Points on a hilly landscape, in no order, each with its height.
A ball rolls from a point to the lowest of its 3 nearest points, and stops where none of them is lower. Distance is the straight distance between rows; heights are no part of it.
kof (h 4.38): [-22 -13   1  -3 -15  29  16 -20  33 -15  11  10 -19  22   2  10  -2 -23
  -2   6  -1  39]
ves (h 3.27): [-31  -9  -4 -12  -3  41  -4  -6  20  15   9   3 -14  19  30  21 -11  18
 -29   9 -18  40]
naven (h 4.05): [ 28   8  13  15  22 -22 -16  35 -22  20  -9 -16  22 -25   8 -18 -18  20
  -4  -9  23 -20]
Toseg (h 3.13): [-23  10 -12 -14   7  40 -11  -2  21  29  -4  -2 -22  18  44  16  -5  20
 -42   9 -23  31]
rilet (h 3.34): [  3  22  -2 -13  -9  17  -9 -10  11  -7   3  17  27  10  -8  -8  21  -4
  -6  -1  -8 -39]
Gesos (h 0.29): [-14  11 -15 -14 -16  45   4  -7  18   4  32  23  -8  20  14  27  15  -2
 -27  -8  -5  19]
mal (h 2.48): [ 23   2 -10  11   6 -21 -16  18 -57  -2  -8 -25  14 -36  -7   5 -25  13
   5 -35  21 -13]
muti (h 5.44): [ 27  16   5  -1 -12  10 -22  -4   7  13 -18   6  45   8   6 -15  33  11
  -6   2 -17 -55]
Genak (h 5.90): [ 22  11  21  12  16 -31 -13  22  -8   7 -22 -11  40 -14   7 -18  16  16
   6   8   4 -56]
Ruf (h 4.78): [-11  -9  -1  -3  11 -16  11  10  -9  29  -5 -23 -29  -5  17  12 -46   4
  -6  14   3  50]
ganu (h 1.82): [-17   8   5  11  13 -30   8   8 -11 -19  -2   2   4 -18 -15  -7   7   0
  16  -1   4 -40]
vug (h 5.57): [ 14   9  11  10  21   2 -19  19  14  31 -12  -7  19  -1  16 -15   7  36
 -11  -2  12 -19]
regi (h 3.54): [-13 -15  -3  -8 -18  29  12 -15  28 -14  12  11 -11  14 -12   6   9 -21
   4  -2   3  17]
Lile (h 4.28): [ -8 -15  -5 -12 -33  50  20 -30  23 -19  27  18 -13  16   5  12  14 -22
 -13   8  -9  40]
poge (h 1.88): [ -8   5   3 -11 -36 -31  34 -22  -7 -43   0   4   9  16 -45 -24  17 -48
  24  -3 -19 -32]
vika (h 3.57): [-11 -37   7   1   5  -6  18 -10   7   1  -5  -8 -32   3   8  17 -33  -5
  -3  24  -9  64]
vireg (h 5.50): [ 17   5  12  15  17 -27 -11  21 -28   1  -1 -14  11 -27   2  -8 -11  22
   3  -9  16 -29]
Fas (h 4.93): [ -2 -23  -4   8   3 -26  14  -7 -16   0  -5  -8 -29  -6  -3  17 -32   8
  10  16   3  52]
duko (h 1.51): [-21   6  -1 -16 -30 -14  17 -29   2 -32   3   8  -2  14 -38 -22  16 -51
  22   1 -10 -31]
bot (h 3.46): [ -8  12  -9  -7 -12  39  -3  -6  22   0  17  14  -4  21   9  12   7   0
 -18  -8  -2   8]
ruta (h 6.06): [ 14  14  17  10  15  -8 -13  14   2  -2 -15  -4  30   1   3 -28  18  15
   6  -2   6 -55]
gode (h 4.82): [-28 -12   3  -8   6  15   7   0  33  13  -1  -6 -22   7  15  12 -13   8
 -13   3   0  30]
gubaf (h 5.95): [-16   9  -5  -2  10  18  -6  10  27  12  -3   6  -8  14  24   3  -3  19
 -12  -4  -2   7]
zili (h 5.00): [ 21  21   3   1   0  14 -30  -1  12   8  -8  20  29   4   5  -7  32  12
  -9   1  -5 -43]
vop (h 8.09): [ -5   0   5  12  18  -7   0  13  16  10  -2   0 -10  -5   4  -9  -5  23
   6  -5  16 -17]
Zat (h 1.76): [ 40  -1   5  13  15 -19 -28  26 -66  -1 -14 -42  34 -26   2  -9 -11  10
   3 -26  15 -37]
ner (h 5.30): [ 26   4   7  12  25 -17 -19  37 -37  31  -4 -23   6 -19  14  -2 -32   9
 -11 -22  12  -2]
Bifo (h 4.66): [  8   1 -15   4  17 -14 -13  22 -45  39  -8 -27  -7 -13  22  18 -52   2
  -2 -25   8  23]
vup (h 1.74): [ -4 -38  15  10  -3  10  15 -23   7 -36  10  35 -24  18 -14  -8   3 -39
  14  27 -22  63]
Kab (h 4.53): [  6  -4  -4   2  13 -19  -1  18 -17  24   0 -16 -21 -17  20   9 -38   5
   0 -12  22  23]
Sazak (h 5.65): [ -4  13  -1  -6  -6  21  -8   0  23  -2   4  15   7  12  -7  -5  16  -1
   3 -11   5 -20]
samu (h 7.89): [ -6   1   3  15  12 -15   4   9  -2   3   4  -9 -16 -17  -5   3 -18  10
  11  -4  10   7]
Vas (h 2.30): [-16 -13   4   6   3 -36  16  -2 -10 -29 -18   3   0 -21 -32  -4   8  -1
  21  -3  -4 -18]
Talik (h 4.57): [-27 -28   8 -10  -6  33  12 -20  33  -3   8   4 -16  16  10  16 -15 -13
  -6  10 -12  46]
Lazit (h 2.17): [-10 -26  10   7   2 -10  15 -11  22 -25   9  15 -20   2 -15   9  -1 -18
  23   7  -5  37]
zarib (h 4.46): [ 24  16  -3   6  16  -2 -20  21  21  52 -17  -8  22  -4  41 -21   6  39
 -12  11  10  10]
dat (h 4.12): [-14  -4   6   3  -1 -14   9  -2  13 -12   2  12 -11  -8 -17   2   3  -6
  13  -3   4  -1]
Gebiv (h 6.72): [ -5  -5  -2  14   9 -22  11   6  -5 -14  -2  -3  -9 -23 -14   5  -3   9
  17 -12   9  -1]
kuv (h 5.14): [ 20  27  -7 -11 -22  10  -2  -6   1   1  -4  12  51  22  -5 -16  26  -3
  -6   0 -18 -59]
Nenuk (h 4.25): [  2  25  -9 -14 -28  17  24 -17 -17 -13   0   9  21  21 -17 -18  26 -17
  -6  -5  -1 -65]
bikat (h 2.02): [-18 -40  23  14   2  13  26 -28  13 -27   6  19 -36  15   1   4  -9 -19
   1  29 -27  71]
Sesum (h 1.73): [-10  10   4   1   7  -5  -4   2   4 -12  -3   8  14   2 -12 -10  17  -6
  11   1   2 -53]
Rafu (h 2.06): [ -8   5  -8 -21 -36  14  15 -29  13 -24  15  17  -9  14 -28  -2  16 -39
   5   2   5  -5]
sipom (h 3.58): [-24  -4  -4  -8 -17  55   4 -17  25   4  21   8 -14  29  25  22   0  -4
 -31   4 -14  50]
pona (h 4.69): [ -6  -8  -8   3   8 -23   3   7 -28  14  -7 -22 -23 -12   8  18 -47   2
  -4   0   6  44]
rim (h 3.18): [-18   0  -4 -16  20  17 -13   4  16  46 -11 -17 -27   6  36   9 -25  27
 -29  20   5  31]
barev (h 2.64): [-10 -39   7  12   5 -10  29 -16   1 -14   1   5 -34   5  -2   8 -19  -8
   9  37 -25  67]
bofo (h 5.61): [ 37   5  18  14  21 -23 -29  30 -12  28 -16 -28  33 -23  15 -28  12  19
  -4   4  18 -31]
mev (h 3.59): [  6   4  -5   5   8 -21   2  10 -37  -5  -4 -18  -4 -28  -8  10 -23  10
   9 -20  21  -4]
sarik (h 1.65): [ -1  15 -17 -19 -23  25   5 -14   8 -14  16  21   4  19 -16  -4  21 -17
   0  -3  -5 -25]
bal (h 3.42): [-25 -29  14  -1   6   6  19 -16  29 -12   4   3 -25  18   0   2 -15  -9
   7  18 -11  53]
Dig (h 0.17): [ 12  27 -17 -11 -17  31  -5  -3  17   1  13  23  15  11  -2   4  24  -1
 -16  -2 -14 -27]
gev (h 0.27): [-16  -9   4   7  -4 -21  12  -7   5 -29  -2   7 -17 -14 -27   3   3 -12
  25  -2   4  15]
moram (h 0.89): [ 46   2   9  14  19 -24 -22  34 -54  12  -8 -30  29 -26   6 -10  -7  12
  -2 -20  18 -33]
Sifab (h 4.33): [ 19  -5 -16   5   8 -21  -5   9 -41  17  -1 -24 -17 -23  -6  15 -39   7
   4 -25  19  22]
vit (h 1.39): [-11 -17   7   8  -7 -30  16 -12  -5 -34   1  10  -9  -8 -28  -1  11 -22
  38   9  -3  13]
Vot (h 2.05): [  1 -27   5  10  -5  -5  18 -29   1 -42  14  36 -14   9 -32  -6  16 -35
  30  24 -24  39]
duz (h 1.48): [ -4  -2   8  10   6 -35  -2  15 -23 -20  -7 -16   9 -26 -15  -4   5   6
  17  -6   1 -44]
kalel (h 3.50): [ -4  12   2 -11  -5  -4   9 -14   4 -20  -4   8  14  13 -25 -17  17 -22
   7  -2  -5 -54]
zudat (h 1.89): [ -4 -17   4  -5 -20 -21  13 -27   7 -36   7  19  -7   4 -42  -9  22 -48
  34  10 -17   5]
siti (h 5.23): [ -7   8   9   9  19 -22  -8  15  -4  -9  -6  -7   5 -21  -9  -4   1  13
  10  -2   8 -31]
nuf (h 4.14): [ -4 -17   2 -17 -35  31  19 -30  18 -25  21  21 -11  20 -13   7  14 -36
   6  12  -8  30]
zovu (h 3.90): [ 19  13   1   2  28   1 -25  20   3  54 -10 -10   1   4  30 -14 -18  30
 -17   1  16  11]
Fonav (h 2.50): [ -2   2 -19 -20 -29  47  11 -16  13 -11  25  19  -9  17  -3  15  17 -19
 -13  -4   7  12]
vek (h 1.86): [-14   0  -3 -14 -31   7  15 -19   9 -32   9  12  -3  12 -33 -10  21 -50
  18   3  -7 -16]
torek (h 3.35): [ 21  -2  -3   7  -3 -31  -6  11 -60 -25 -19 -23  13 -39  -6  -1  -8  16
  15 -21  11 -32]
votin (h 2.29): [ 13  20 -16  -7   0  31 -16   7  18  19  15  17   9  22  19  13  26  17
 -20  -4 -16  -4]
gov (h 4.68): [-13  -4 -21  -5  19  -5 -11  10 -28  34  -9 -34 -20  -6  17  36 -65  -5
 -13 -10   2  44]
Deva (h 2.38): [ -5  13   1 -14 -16   9  11 -13  11 -23  15  16   1  18 -25  -5  10 -24
  12  -6   0 -28]
sigo (h 4.74): [ 10 -10  -8  10   2 -27   8   1 -25   0  -1 -20 -20 -28  -3  23 -36   6
   7  -7  12  36]
Vere (h 2.94): [-14  10 -18 -11   4  41 -10   8  18  20  11  18   1  18  31  20   8  20
 -35   0 -14  25]
Vede (h 1.78): [-18 -10   7   8  -6 -34  16 -19 -14 -39  -4   1  -1 -13 -37   0  13 -24
  32  -4 -18 -22]
mubop (h 2.96): [-19   2   2   3  -3 -41  18  -3 -38 -38 -13 -17  11 -29 -27  -4  10   0
  20  -6  -7 -41]
Mir (h 5.66): [ 26  11  15   5   3 -13 -23  18   9  11 -25  -8  51  -1  11 -20  32  16
   7   6  -6 -51]
Kebe (h 4.99): [ 27   9  10  13   8  -4 -22  24  13  37 -20 -13  31  -8  24 -25  16  37
  -8  -3  13 -16]
gilir (h 3.44): [ 13  10  -7  -3  29  10 -21  13   9  62 -19 -18 -16   9  46 -10 -22  33
 -29  12  15  24]
Kemon (h 2.76): [  4  11 -23 -22 -36  31  13 -16  -5 -11  44  21  -8  15 -14  15  35 -17
 -24  13   3  -7]
fudeb (h 4.26): [  8  15  -5  -4  18  10 -17  12  15  44  -6  -7   4   6  34  -3   5  37
 -17   0   7   5]
tes (h 5.29): [  3   9   6   5  23   3 -12  19  15  22  -7   1   5   2  22  -3  -7  27
 -10  -2  16  -6]
sumun (h 5.46): [ 17  23  -3   7  -1   7 -33   6  20  25  -7   8  34   4  17  -8  37  29
 -13   2  -6 -21]

For each start below, name the point where the ball stops.
Fas | vup
Mir | Dig
Bifo | moram

Call two points neighbours if one is among the 3 nearest of the other. Go from one point of each pair to the other, from neighbour to neighbour, staying as low as possible. Name the highest point that can't be avoided.
gev / duz | Vas
duz / Gesos | Kemon
vup / Dig | Rafu
vup / gev | Vot
Sesum / duz | ganu
